Points, in no order, along strands that fork, close into loops and pass close to each other.
Two points are linked if the straight distance between their rows is under 41. Some points are linked to none.
K_86: [ 19  -5 -12   2   3  14  15  -1  -3  -1  -4  -3   2   5  -2   9  -3   0
 -11 -10  -5   5   1  -4  -7   5  -1   2   2]
K_437: [-19  -1  12   3 -11 -33  -4  -4  12 -12  10  10   8  -3   4  -2   5  15
  -1  -4  19 -16 -17  23   9  -4  14   1  17]
K_470: [ 20  -1 -12 -14   4   5  15  16 -27  -2  -3  -3   9 -10   8  32   9  -3
  20 -26 -17   3  -8   6   2  -2   8  -1  -2]
K_330: [ -2  -7   5 -11   2  -4  -7  14   2   1  -1 -12  10 -16  -4   5   9 -13
   3  -1   2   2 -20   0  11   4 -20   7  -6]
K_545: [ 15  -7  -2 -11   3  25  20   8   3  23   2  -2   3 -18  -8  40  10 -23
   5 -29   3   3 -21   5 -13  12  -1   5   2]
K_457: [  6   0 -15   6  28  21 -17   7  -3  -1  10  -7  -3   3  -1  -9 -18 -10
  17  28  10 -11   5 -17 -12   6  -4  -5  -7]
K_348: [-20  -2   7   8 -17 -26 -15  -3  32 -11   3   8  -6  10  -1 -30  -7  12
 -14  14  24 -11 -10   8   3   3  -4  -2  11]
K_316: [ -7  15  -5   1  -2   7 -15  -2  -8  10  -2  12 -17  13   0 -36 -17   5
  11  33 -11  12  33 -18 -10  -5  -5 -15 -23]
K_321: [  9  -1  -4 -19   0  -3  14  18 -18   1  -2  -3  12 -19   3  33  16  -5
  13 -28 -11  -1 -16  17   9   2   8   5   2]
K_540: [  1   1  12 -10 -23 -23  12  -4  -7 -13 -18   6   8  -3   4   1  12  11
 -15 -13 -19  17  -4  10   9  -3   1   6   5]
K_373: [  8  -4  -7  -6   8  13  15   8   3  14   6  -3  10 -14  -5  31   6 -10
   2 -24   6  -7 -17  16  -5   7   4   4   7]
K_818: [ 16   4 -11  -7   3   3  11   6 -30  -9   1   0   7   0  15  18   3   5
  14 -16 -17   3   5   5   1  -5  12  -1   0]
K_383: [ -8  -7  -5  11  13   6 -10  -3  35   2   9  -4   1   3 -16 -13 -12  -5
 -16  16  28 -19 -13  -2  -5  12  -9   1  12]
K_431: [ -4  10   2  -1  -2 -14  -1  -4 -32  -9  10   9   4   2  19  12   8  12
  23  -7 -19   0  14  10   6 -16  18   1   2]
K_622: [  7   0   8 -12 -17  -4   1   2 -16  -5 -28  -7   1  -1   3 -11  10  -7
  -1   3 -27  29  -3 -16   8   1 -25  -5 -22]
K_659: [-32   4  10   8 -12 -34 -23  -9 -11   6   5   6  -5   2  -4  -8  12  17
  24   9 -20   6  13  13   7 -18   2  -1  -7]
K_40: [-16   0  14  -6 -10 -12 -13  -3  20   1 -20  -4   3  -1 -11 -29  -1 -14
 -17  24  10   7 -14 -11  14  14 -29  -4  -7]
K_817: [ 14  -2 -12   3   5  17   2  -4   3  -6 -10  -6  -6   9  -4 -14 -11  -3
 -13  14  -4   8   8 -22  -9   9 -11  -4  -7]
K_487: [ 20   1 -13   7  -1  17  21  -7   1  -9  -5   4  -9  16   5  -7 -13  14
 -21  -5  -6   5  25 -11 -12   0  10  -1   4]
K_579: [ 11   3  -4   6 -13  -1  23 -10  10 -10  -7   9  -8  16   3 -10  -8  18
 -30 -10   0   2  17  -1  -6   1  14  -1  10]
K_176: [ 13  -2  -4   4  -7  14  26  -8   6   9  -6   8   4   3  -9  19   1  -8
 -22 -22   1   7  -3   5 -12  12   4   5  11]
K_81: [ 21   3 -13   3  10  19   7   4 -24 -11   3  -1  -8  12  17   1 -14   8
  13   1 -11   3  24 -12 -10 -10  11  -4  -4]
K_754: [-11  -3  -1   0  17  -1 -20  10  14   2  12 -11  12 -12  -7  -1  -2 -13
   5  13  19 -15 -23   4   5   6 -17   3   0]
K_224: [ -6   0   4  -6  -4 -10 -11   7  -2  -3  -5  -6   8  -5  -1  -7   5  -8
   1   8  -4   6 -11  -2   8   0 -21   2  -8]
K_73: [ -6  14  10   4  -6 -10   0 -12 -14 -11  14  18 -17   9  21  -8  -4  20
   9   2   2  -6  39   3   3 -32  36  -3   6]
K_598: [ -6  -8  16  -6  -8   1  -2  -4  20   5 -30 -12   2  -4 -16 -22   1 -21
 -25  18   9  12 -14 -20  17  22 -28  -3 -10]
K_876: [ -4  -4   7   5 -21 -20   9  -8  27  -8  -9   6   0  11  -6 -15  -1  12
 -31  -7  13   0  -8   9   3   6   2   3  16]
K_485: [ 17 -15   3  -8  -1  16   9   5   0   6 -20 -17   1  -8 -12   8   8 -21
  -9  -3  -5  17 -13 -23   5  15 -20   2 -14]
K_770: [ 23  -9 -12   9   3  27  12 -11  11   2 -14  -2  -8  11 -13  -5  -8  -7
 -23   5  -4  11   9 -27 -16  15  -8  -1  -1]
K_975: [ -8  -8  16 -22  -6 -12   1  22  -1   1  -2 -10  10 -25  -3  14  21  -9
   5 -16  -2   5 -25   8  18   3 -14  15  -3]
K_995: [-19  -2   9   1 -11 -20 -16  -2  24  -5  -5   0   2   3  -8 -26  -3  -2
 -15  18  16  -4 -15   2   8   6 -20   0   4]
K_744: [  4 -19  18  -6   0  22   9   6  18  21  -9 -15  -1 -20 -19  17  16 -32
 -10 -10  11   9 -24 -17   4  22 -18  12  -8]
K_560: [-15   8   3   7  -1 -13 -15   0 -11  -3  15   4  -2   6  10  -8  -1   9
  14  10  -3  -5  10   6   1 -12   1   0   1]
K_89: [ -4  -8  -1 -10  16   5  -6  16  14  12  13 -15  13 -23  -6  23   9 -13
  11 -12  14 -13 -30  15   4   6  -8   8   4]
K_650: [  0   8  -6  -1  17   1   0   2 -17  -5  18   2   7  -2  17  17  -2   6
  18 -12   5 -20   0  16   3 -10  20   0   9]
K_318: [  2 -14   2   0  16  18  -6  -4  20  11 -16 -14   0 -10 -23  -3   0 -28
 -14  24  17   0 -18 -24   4  27 -21  -5  -7]
K_428: [ 19  -7  -6   7  -9  18  18 -13  14   2 -16   2  -4  13 -11  -3  -3  -4
 -33  -6  -4  15   7 -16 -12  14  -8   3   4]
K_108: [  8   6 -12  -5  25  13   4   7 -22  -1  17  -3   8  -5  17  28  -2  -2
  26 -19   3 -23  -1  17   2  -7  23  -3   7]
K_406: [-17   2  21  -6 -26 -37  -5  -6  -2 -12 -11   9   7  -4   5  -4  14  13
  -3  -4 -16  15  -8  13  11  -7  -2   6   3]
K_101: [  4 -14  -2 -10  21  19  -7  14  16  17   7 -19   8 -24 -13  22   9 -24
  12  -5  14  -8 -30  -1   0  12 -13   5  -4]
K_227: [-15  11   9   9  -1  -9 -12  -8 -21   0  18  11 -17  10  14  -5   0  18
  24   6  -4  -5  39   6   2 -32  27  -2   1]
K_630: [ 18   1 -18   2  26  27  15   0 -13   5  14  -2  -2   1   8  27 -10  -2
  16 -20   6 -20   5  10 -11  -2  24  -4   9]
K_19: [  5   6   1 -15 -11 -14  19   7 -25 -11  -9   5  13 -16   6  27  15   4
   5 -25 -20   3  -6  17  11  -2  17   4   4]
K_755: [-21  13  -4   5   5  -3 -23   1  -7  21   7   9 -17  10  -7 -34 -14   8
  22  33  -2   1  38  -7  -5 -11   1 -12 -19]
K_916: [  3 -17  12  -6   3  14   2   3  14  11 -20 -19  -1 -13 -19   3   8 -28
 -13   8  10   8 -19 -23  11  23 -23   2 -13]
K_13: [-31   2  18   1 -22 -42 -19  -8  -3  -2   0   8   3  -4  -2  -3  16  13
  15   4 -17  11  -4  16  11 -13  -3   5  -1]
K_584: [-25  10  -2   8  -1 -14 -24  -3 -13  16   5   6 -13  10  -6 -26  -3  10
  24  23 -12   4  28   2  -1 -14  -2  -9 -16]
K_715: [ 11  -3 -11  -4  16  12   6   7  -4   4   9  -6  10  -8   2  22   1  -4
   9 -15   3 -10 -12  11  -2   3   4   2   6]
K_682: [ -5   5   7  -4 -14 -14  -9  -2 -10  -4 -12   0   3   0   4 -13   8   1
   1   7 -21  19  -1  -3   6  -4 -19  -1 -12]
K_58: [-25   3  12   5  -6 -32 -14  -3   0  -8  18   9   8  -3   8   2   8  12
  14   0   8 -12 -10  20   9 -12  10   3  12]
K_438: [ 10   8  -9   1   0  11  -4   0 -13  -7  -8  -2  -7  12   7 -18 -11   2
   4  16 -14  13  16 -18  -9  -1 -10  -8 -16]
K_636: [-30   6   4   9  -4 -24 -25  -8 -13  15   2   3 -15   7  -9 -20   4  21
  28  15 -22   4  29  11   6 -20   5  -6 -14]
K_281: [  6   0   5  -6 -17 -13  24  -2  -3  -4 -14   6   8  -3  -4  12   8   5
 -22 -24  -7   7  -7  14   4   5   8   5  10]
K_549: [  9   1   3   1 -23 -10  19 -11  11 -10 -20   7  -1  15   0 -13   0  16
 -35 -11 -10  13   7   1  -1   4   3   1   9]
K_528: [ -4   4   1   9  -9  -9   2  -5  18 -12   5  10 -11  14  10 -20 -13  19
 -17   7  13 -10  13   1  -3  -7  12  -3  11]
K_380: [-15  -1   6  12 -14 -18 -10  -3  31 -12  12  13 -14  13   8 -27 -13  19
 -12  13  30 -18   5   7   0  -5  11  -3  12]
K_161: [ 12   1 -12   7  19  19  14  -3  -1  -2  13   2  -3   6   7  10 -13   6
  -2 -10  10 -15   9   6  -8  -2  19   1  11]
K_397: [  3 -14   8   2   2  16   4  -3  26  16  -3  -8   5 -10 -20  12   6 -23
 -21  -6  15   2 -21  -6  -4  17 -16   9   4]
K_141: [-14  -7   3  -2  14  -5 -14   9  22   6  15 -10  14 -15  -9   7   1  -7
   0  -2  24 -18 -31  15   5   4 -11   6   9]
K_305: [ 26   0 -16   5   7  23  15  -1 -13 -10  -4  -1 -10  16   9  -3 -14  10
  -5  -1 -12   8  23 -16 -13  -2   7  -4  -3]
K_920: [ 10 -10 -11  -7  28  19 -14  14   4   9   9 -20   7 -16  -6  18   1 -21
  22   4   8 -11 -24  -7  -4   9 -11   0  -7]
K_881: [ -6  16  -1   7  -9   2 -12  -4 -13   4  -4  11 -19  14   7 -29 -10  15
  10  20 -21  15  37 -10  -8 -15   0 -11 -19]
K_357: [  7  -2 -10   0  15   9  -6   9  -6   0  10  -8   8  -3   5  10  -2  -5
  12  -1   1  -7  -9   2  -1   0  -5   2  -1]
K_329: [  1 -12   1  11   8  19  -1  -9  35  15   4  -1   3  -4 -20   6  -2 -18
 -22   1  22  -8 -19  -4 -12  17 -10   7  13]
K_314: [ -5  11   5   7 -12  -6  -2  -5   3 -10   6  13 -16  14  16 -22 -11  22
  -5  10   0  -1  28  -3  -4 -17  14  -4   2]
K_864: [ 10  10  -9   1  -1  10  -9   1 -28  -1  -6   0 -10  14   9 -15  -8   2
  19  15 -24  19  22 -20 -11  -7  -7 -12 -23]
K_55: [  1   9  -1  -8  -4 -14   8   3 -28 -12   1   7  12  -7  16  19  11   8
  13 -15 -19   2   1  13   8  -9  17   2   3]
K_276: [  1   6  -3   7   4  -2  14  -5   5  -8  11   8  -1   7   7   2  -9  14
 -10  -9  16 -18   6  12  -1  -6  22  -1  16]
K_216: [ 11  -5   0   4 -12   6  20  -9  16   4 -11   3   3   8 -12   2   0  -3
 -33 -14   2  10  -3  -3  -6  12  -6   6   9]
K_557: [ -9   1   3   6  -2 -17   4  -4  13  -9  11   8   4   2   4  -1  -2  14
  -8  -6  18 -18 -10  18   4  -3  15   0  17]
K_433: [-15   7   4   0   4 -19  -7   0 -10  -8  19   7  10  -6  14  11   5   8
  17  -6   6 -17  -7  21   9 -12  17   1  11]
K_157: [ 12   6  -4   2 -14   0  32  -8  -4  -1 -11  10   4   5  -3  13   3   6
 -24 -23  -4   3   5  11  -4   6  16   1  11]
K_542: [  0  -6  -5   0  16  11 -11   1  14   2  -5 -11   3  -5 -14  -9  -6 -18
  -7  24  13  -4 -14 -16   0  16 -18  -3  -6]
K_706: [-13  -1  -4   7  16  -1 -19   3  21  -1  14  -5   5  -2  -7 -12 -10  -4
  -1  18  24 -18 -15   2   0   5 -12   1   6]
K_234: [ 11   8  -8   3   2   8  -7   4 -36  -3   3   0  -7  13  18  -1  -4   7
  27   4 -23  11  26 -11  -9 -15   4  -7 -14]
K_345: [  1  14   4   1  -6  -8  13 -11 -19 -16   6  14  -6   8  20  -2  -1  19
   3  -6  -6  -5  25   7   4 -19  33  -2   9]
K_36: [ 18  -8   2 -12  -8   8   5   5 -14  -4 -27 -14   1  -2  -2  -2   6 -15
  -1   2 -18  24  -7 -25   5   8 -23  -5 -21]
K_759: [  2  -9  -6  17   8  17   3 -12  37   7   8   3  -4   7 -15  -5 -13  -4
 -26   5  22 -13  -3  -7 -16  14  -1   4  16]
K_883: [-11   9   1   4   8  -8 -14  -2 -31  -1  22   6  -2   6  18   9   5   9
  33  -1  -8  -9  23  10   4 -24  22   1   1]
K_6: [  3  -2  -8  -4  18   8 -18  12  -7   2   5 -14   7  -8  -2   5  -1 -18
  19  14   4  -3 -15 -10   1   5 -16  -2 -12]
K_482: [-11  16   8   8 -18  -9 -10  -8  -2  -1  -3  18 -22  15  10 -30  -7  24
   1  14 -19  11  35  -3  -4 -19   8  -8 -11]
K_92: [ 12 -15   7 -11   3  26  14   9  12  23  -1  -7   1 -21 -15  32  14 -29
   1 -22   6   9 -25  -7  -8  17  -9   9  -3]

A piece is two or more points that can be reached from each other along the links. Count, over all rows, the pieces, the separate loops (a circle has one, a figure eight two, a Y none), the forks (points with three links) and the tips (points with one).
pieces => 4
loops => 3
forks => 4
tips => 6

How many points has the smallest loop of links through each point below? Write - if it is on no loop.
K_383 => 17
K_161 => 9
K_470 => 5

A tip is a point with one link. Name the tips that can be reached along the links from each point below, in the order of the rows.
K_864 => K_86, K_598, K_549
K_73 => K_345
K_397 => K_975, K_542

Name the points in between on the shortest way along the links from the first point to the second, in order.
K_157 / K_549 => K_176 > K_216 > K_428 > K_770 > K_817 > K_438 > K_864 > K_234 > K_81 > K_305 > K_487 > K_579
K_73 / K_470 => K_227 > K_883 > K_431 > K_55 > K_818
K_141 / K_916 => K_754 > K_706 > K_383 > K_759 > K_329 > K_397 > K_744
K_542 / K_330 => K_318 > K_916 > K_485 > K_36 > K_622 > K_682 > K_224
K_318 / K_101 => K_916 > K_744 > K_92 > K_545 > K_373 > K_715 > K_357 > K_6 > K_920
